Each row is a point on a landscape with many valleys, with its height.
A ball rolls from a point to the lowest of its 2 nearest points, and stops where none of them is lower. Distance is the straight distance between rows; heights are no part of it.
k976 h=632: [-20   4  40   1 -12  13 -23  61  51 -47  -2  32  -8  17  20  25   9  31
  -8  18  15   2   8  -8]
k334 h=308: [-40  19  33 -21 -34   8 -63  67  -1 -34  10   7 -50  -3  47 -14  -7  28
 -13 -13 -16   7  -3  -8]
k853 h=522: [ 16 -19 -34   5   9   1  56 -18  -8  41   2 -10   7  12 -45 -14  28 -64
  -5  -1  14   3  -3   7]
k207 h=587: [ -9  28  53 -45 -25 -21   8  19 -31   3  50   4 -16  31  57 -29   5  34
 -34  -8 -32  20   6   5]
k498 h=615: [  3 -26  29  28 -24   1  45  21  26  -8 -40  -9  -5  39   2  33   7  17
   0  24  33 -28   7  46]
k423 h=367: [ 11 -26 -38  47  10 -22   4  -8 -24  14 -27 -11  23  -3 -35   5  12 -40
  27  -8  18  -7 -10 -10]
k191 h=312: [ 25  25 -19 -40  38 -19 -19 -54   9  24  47  10   4 -24  23 -36  29   0
 -28 -19 -31  49  -8 -36]
k329 h=217: [-10  -4  -6  47  40 -26   0   7 -23 -29 -24 -18 -10 -15 -30  19   5 -44
  20  39  37  -6 -43   1]
k157 h=443: [ 22   9   0  -8 -17  15 -19  12   0   8  -5   6  14  -2  11 -14   6  10
   2  -1 -14 -27  12   5]
k335 h=406: [ 35  12 -46 -25   8  12 -60 -56   6  11  31   9  41 -45   7 -33 -33  33
  22 -42 -43   4  12 -19]
k356 h=529: [ 39   7 -48  47  12  -6  37 -47 -28  14  12  -7  48  24 -59  19 -13 -41
   3  23   7 -19 -30  16]
k760 h=429: [ -4 -38  -7  30  24 -26  58  32  -4   2 -14 -35 -36  27 -29  28  11 -23
   5  42  40  -3 -24  38]
k392 h=523: [-22 -25  53 -15 -15  -2  51  27  29  -7  14   5 -44  18  10 -31  38   2
 -27   0  -6   5  22  29]
k75 h=215: [ 49  25 -44  17  14   8   3 -66   5   4  11  -3  60   1 -26   1 -21   6
   9  11 -12  -6 -10   7]
k266 h=377: [-21 -36  10  29   0   6  -3  33  33 -17 -39  20 -15  -9 -18  38  -4   8
  19 -11  10 -24  10  -1]
k933 h=455: [-29  -5  51 -30 -10  12   5  23  27   0   6  44 -21  -1   3 -14  14  17
 -24 -24 -18   8  25 -27]
k718 h=513: [  9 -21 -16   4  34  -5  77 -12 -26  23  10 -24 -26  12 -56   0   7 -68
 -19  31  11   5  -9  11]
k429 h=227: [ 14   5  -1 -55 -17  -9   2 -14 -17  44  51  18  14 -10  33 -39  32  17
 -13 -42 -30  21   1  -9]
k114 h=286: [ 27   8 -24 -15   5   9  22   3 -30  23  15 -41 -18  -7   2 -57  25 -22
   3  18  19   5  -9  21]
k522 h=499: [ 23  10 -26  24  -7  15  37 -16 -12  19  -8  -3  31  24 -40   4  16 -43
 -16  14   0 -23  -1   7]
k310 h=577: [  9   3  -6  50  15 -32  36 -11 -33  -3 -26 -20  17  20 -32  67 -25  -6
  15  43  28 -39 -35  43]
k625 h=190: [  2   6   9 -11  -8 -10 -50  48 -13 -15   4 -13 -18 -31  46 -50  21  -5
   3  17   2  -4 -17   6]
k324 h=274: [-12 -15  -5  28  27 -11 -25  24   4 -26 -35 -22 -10 -34 -10   5   8 -27
  28  20  30 -15  -5   2]
k494 h=399: [ 33  13  -1 -11 -35  24  67 -31  -7  38   5 -11   9  30  -9 -30  17 -12
 -24  -6   3  -6  24  27]
k830 h=605: [-11  17  56 -48 -45  15 -16  37 -20   7  28  26 -13  23  44  -3 -27  55
 -27 -22 -30  11  14 -16]
k698 h=203: [-14  31  -6  45  59 -25   0 -17 -20 -33 -21 -19  -5 -18 -22  50 -16  -5
  25  42  27  -9 -35   3]
k932 h=228: [ 20  12 -26  35  43 -10 -11 -39 -13 -14 -32  16  63 -30 -19  60 -35   3
  37   5  -3 -27 -19 -20]
k986 h=288: [ 43  31 -47 -10  24   6  12 -82   9  19  47 -13  38  -2 -15 -34   2  10
   4  -3 -14   8  -6   7]
k652 h=315: [ 25 -24 -37  -6  36  -2  13   0 -36   9   9 -45 -15 -12  -3 -34  29 -42
   6  25  28  25 -32   0]
k4 h=196: [ -5  20   8 -11  44  -4  22 -11   0  -2   3  -9 -31 -22  10 -18  33  -1
  -2  22   4  24 -10 -22]
k285 h=356: [  3  29   3 -54 -26  16 -68 -16 -45  19  30  14  25 -14  32 -21 -71  64
   1 -46 -49  24   7 -30]
k273 h=416: [  0  18  11   7 -25  17  -5  29   8 -12 -10 -12 -27  11  18 -14   7  -6
  -4  19  -3 -30  10  17]
k477 h=378: [-10 -25 -16 -28 -17   6 -83 -24  -3   6 -16  11  24 -44  31 -12 -40   7
  31 -52 -17  24  35 -61]
k136 h=426: [-34  -5  10 -23 -14  11 -22   6  33  18   8  46   3  -6  -3  -9  17   5
 -19 -65 -12  34  29 -48]
k634 h=506: [-43   4  40  46  -5 -19  29  12  19 -29 -30 -23 -16  32 -20  77 -19   1
  -3  36  39 -40 -11  59]
k254 h=251: [ 15   1   5 -23  -3   6  -9  27 -22  18  18 -27 -17 -20  28 -70  36 -22
  -9  10  14  17 -28  13]
k633 h=648: [-21  18  38  16 -28  26  17  26  37 -37 -19  20 -15  38   5  30   2  20
 -12  14  11 -11  30   0]
k776 h=295: [  9 -13 -20  36   2   3 -35 -17  -4 -17 -56  17  41 -17  -8  54 -28  -1
  41 -14   1 -20  12 -24]
k563 h=445: [-27 -47   0  46  -9  -8  21   7   9   6 -28  10  -3  14 -53  13  13 -24
  11 -39  19   9  -2  15]
k726 h=297: [  9  15 -19 -33   7 -14  -4 -38  10  36  29   8  33 -15  -2 -26  33 -13
  -6 -35  -7  33   4 -22]
k518 h=595: [ 12 -13   7  42  -7  -5  36  16  -6  -1 -46 -18  16  32 -21  43 -12  -8
   8  32  23 -38 -12  34]
k561 h=489: [ 34 -25 -43  -8   6 -14 -10 -14 -13  24  -3 -17  41 -32   6 -26  15 -31
  36   8  -2 -20  -7   3]
k21 h=340: [ -6 -16  -3  44  -5  13 -26  22  22 -33 -65  18  13   4  -7  67 -28  21
  28  -2  18 -22  16  -9]
k3 h=348: [ 48  20 -31 -18 -19  15  42 -54  -9  36  41 -20  45  23  -4 -48  13   0
  -5  -6 -11   5   8  19]
k729 h=467: [ 32   8 -31 -12 -16   6 -43 -12 -15  14  -3  -8  32 -32  18 -44   1 -13
  22  -3 -24 -30   3  -7]
k835 h=613: [-32 -27  44   0 -29  -1   0  68  59 -44   7  28 -35  20   9  -2  11  36
 -13   5   4   1   7  24]
k432 h=345: [  4  35 -45 -22   0  -8 -19 -66  33  25  27  20  62 -18 -22   3   7 -13
  -9 -40  -9  16  14 -24]
k490 h=380: [-17  -7  -2   9  10   5 -33  26  22 -17 -29   9 -34 -11  15   3   9  13
  17 -13  -5  -4   9 -30]
k941 h=383: [ 36  29 -24 -35  -3  22 -51 -30  -9  -1  32  10  31 -25  30 -15 -47  60
  20 -16 -49  -6   7 -20]
k836 h=486: [  8 -25 -24  13  33 -24  83 -21 -71  18  22 -40 -25  36 -65  34 -30 -61
 -18  53  15  -1 -38  18]
k542 h=407: [-13 -52 -10  60   1 -34  12   6 -30  13 -34   1  14   7 -56  33  -1 -33
  24 -11  29  -9 -32   7]
k966 h=342: [ 15  21 -14 -17  -4   9  31 -62  11  15  21   2  16  25  -2   2  -4  52
  -3 -28 -21  18  27 -16]
k769 h=307: [ -8  23   5 -25 -17  30 -59  17 -10  -9   6  31   5 -14  21   1 -27  34
   2 -19 -17  15  14 -46]
k295 h=270: [ -4  51  -6  23  28   1  12 -21   1 -41 -19 -11   4 -11  -5  55 -27  14
  22  40   8 -23 -17   9]
k371 h=349: [ -2 -27  -2   6  31  -9  18  32  -1  -4  -4 -45 -52  -4   6 -35  38 -34
   1  28  45  23 -30  25]
k292 h=220: [-22   1  27 -53 -51  13 -24  11 -14  41  32  40  20  -3  16 -26 -14  29
 -23 -75 -35  21  16 -22]
k104 h=260: [-10  14  28 -19 -30  11 -54  55  -4  -9   8  13  -4  -2  39 -40   7  27
  -5 -12  -9  13   0 -13]
k430 h=586: [-34 -28  43 -14 -20  -7 -12  61  30 -34  21  17 -62   3  30 -39  33  21
 -22 -17  -4  27  -9  23]
k886 h=389: [ -1   4 -34   9  16 -16 -30 -38  16  16  -3  35  72 -19 -26  30  -7 -32
   4 -47   0   8   9 -43]
k944 h=319: [ -2 -23 -17  32  -9   5 -19  13   0 -11 -39  -8  -3 -27 -14 -32  19 -46
  19 -14  12 -11   2  -3]
k823 h=460: [ -9 -24 -12  26  22 -29  59  15 -54   6  -3 -36 -31  25 -50  42 -27 -46
   0  61  43 -15 -49  34]
k891 h=88: [ 41  24 -32  36  41   0   4 -81   4  -7  14   7  74 -22 -43  38 -45   6
  22   6 -23 -24 -30   6]
k921 h=391: [-28 -12  -2  18  15  -5  -5  -7  35   9 -18  38   6  -9 -33  15   8 -13
  -8 -39   5  12  19 -37]
k390 h=364: [ 10   4  19  -2 -41  20  49   0   8   8  -1 -16 -11  32   6 -27  12  -9
 -25  24  -3 -19  30  34]
k22 h=128: [ -8  -5  18 -43 -36 -15 -19  34 -18  44  38  26   4  -5  29 -41  26   6
 -20 -69 -33  21  -3 -11]
k874 h=289: [ 11 -10  14  -4 -20   8  81   2  -5   4  -4 -39 -42  32 -16 -11   7 -36
 -23  45  10 -28  22  41]
k459 h=311: [  5   9   4 -39  17  -9 -74  -6 -27   3  30  15   5 -46  54 -42   2  10
  -7 -23 -23  45 -13 -51]
k883 h=638: [-15 -46  15  20 -17 -11  77  24  22   6 -17 -37 -35  47 -12  31  11   4
   1  24  34 -10  16  63]
k738 h=347: [ -5 -14   7 -48 -10  -6 -90   0 -22   3  19  36  36 -44  43 -19 -19   0
   6 -46 -19  39  14 -70]
k672 h=481: [-20 -36  21  24  -7  10  49  11  24   1  -5   8 -32  19 -28 -13  33 -12
  -5 -24  15  12  13  18]
k795 h=287: [  3  26  16 -43 -27  14   4 -21  -2  26  19  32  18  23  19  -9 -11  47
 -15 -36 -33  16  37 -24]
k678 h=387: [-36  -9  19   1  16   1 -44  59  52 -39 -25  -7 -62 -24  20  21   3   9
   7  20  16 -18 -12  28]
k375 h=618: [-16  17  50 -29 -42  13  11  24  13  -5   5   8 -28  28  45  -2 -20  47
 -25   4 -14  -5  34  10]
k649 h=390: [-29 -47   6  34  29 -17  18  49  26 -22  -2 -30 -61  12 -15   7  26 -25
  -2  37  50  10 -42  46]
k56 h=87: [-22  20   0  17  57 -24   5 -16  -5 -22  -6 -27 -28  -6   4  27  12   3
   4  29  20  19 -10  -8]
k538 h=423: [-41 -23  28   2  12  -5  -1  57  72 -40 -11   4 -37 -11   2  28   2   5
   3  36  35 -26  -6  45]
k708 h=408: [ 17 -10 -45 -30 -10 -12 -60 -44   3  29  11  17  50 -39  21 -20 -16  -3
  19 -47 -30   9  23 -32]
k118 h=265: [  8  19   4 -29  39  -7 -24 -20 -17  17  16   2 -16 -35  30 -43  34  -3
 -23 -12 -17  43 -22 -32]
k794 h=555: [ 15  13 -15  53  23 -24  37 -39 -42  -4   2 -18  31  19 -55  49 -24 -27
  10  42  -2 -27 -40  18]
k929 h=351: [-37   5   6   1  -6  10 -62  43  28 -52 -22  13 -55 -14  35  14 -14  19
   7   4   1   9   2 -20]
k530 h=382: [ 16  13   7  32  -9  25   8  -1  10 -10 -52   5  18  36   3  51 -20  28
   3   9   7 -29  11   6]
k235 h=468: [ 19  -5  -4  10 -22   7   3  -2  12  19 -15  22  37   0 -13   0  20 -26
   5  -8  -6 -23  23  -7]
k367 h=361: [-28 -12  -5  20  -4  23 -36  -5  23 -11 -41  36  18 -25 -20  20 -22   0
   9 -42  -1  11  30 -52]
k553 h=466: [-48  -1  21  30   0  -3  -6  36  53 -50 -40 -10 -25   4  -7  73 -22  10
   0  23  34 -33 -10  54]
k278 h=271: [ 40   3 -40  -7  20   2  66 -41 -20  14  18 -29 -10  27 -17  -3   0 -26
   1  46 -20 -15   2  20]
k126 h=388: [ 16  35  -4   3  14  10  31 -50  -6  -4   1 -14  13  30  -6  20  -7  42
   4  14  -9  -6  15   2]
k622 h=333: [-22  10  20 -42 -31  34 -84  24 -44   5  20  27  -4 -18  44 -11 -61  48
  -1 -27 -33  25   2 -37]
k877 h=167: [ 29   4 -14 -27  12  13  73 -19 -16   9  35 -36 -29  26  -3 -33   4 -36
 -31  56  -3 -11   4  25]
k69 h=561: [-27  -4  65 -36 -29 -11   6  45   4  -3  35   3 -39  10  41 -45  33  31
 -29  -4  -3  22   8  10]
k268 h=609: [ 20  40  16 -29   5 -10   4  -6 -20  -7  42 -30 -15  18  58 -31  16  31
 -19  31 -23  16  -4   5]
k38 h=334: [ -8  15  -5  -8   1  25 -40 -18   0   1 -23  25  22 -30   1  25 -20  23
   7 -21 -18   4  27 -43]

Call two points neighbours if one is among the 2 nearest of the other. Go from one point of each pair to the other, from neighbour to neighbour, staying as low as possible. Name the highest point that can't be avoided.
k625 and k891 | k490
k769 and k698 | k921
k22 and k118 | k191
k877 and k929 | k494

For each start below, name the point where the ball stops.
k729 | k877
k235 | k877
k823 | k625
k883 | k625
k933 | k769
k392 | k698
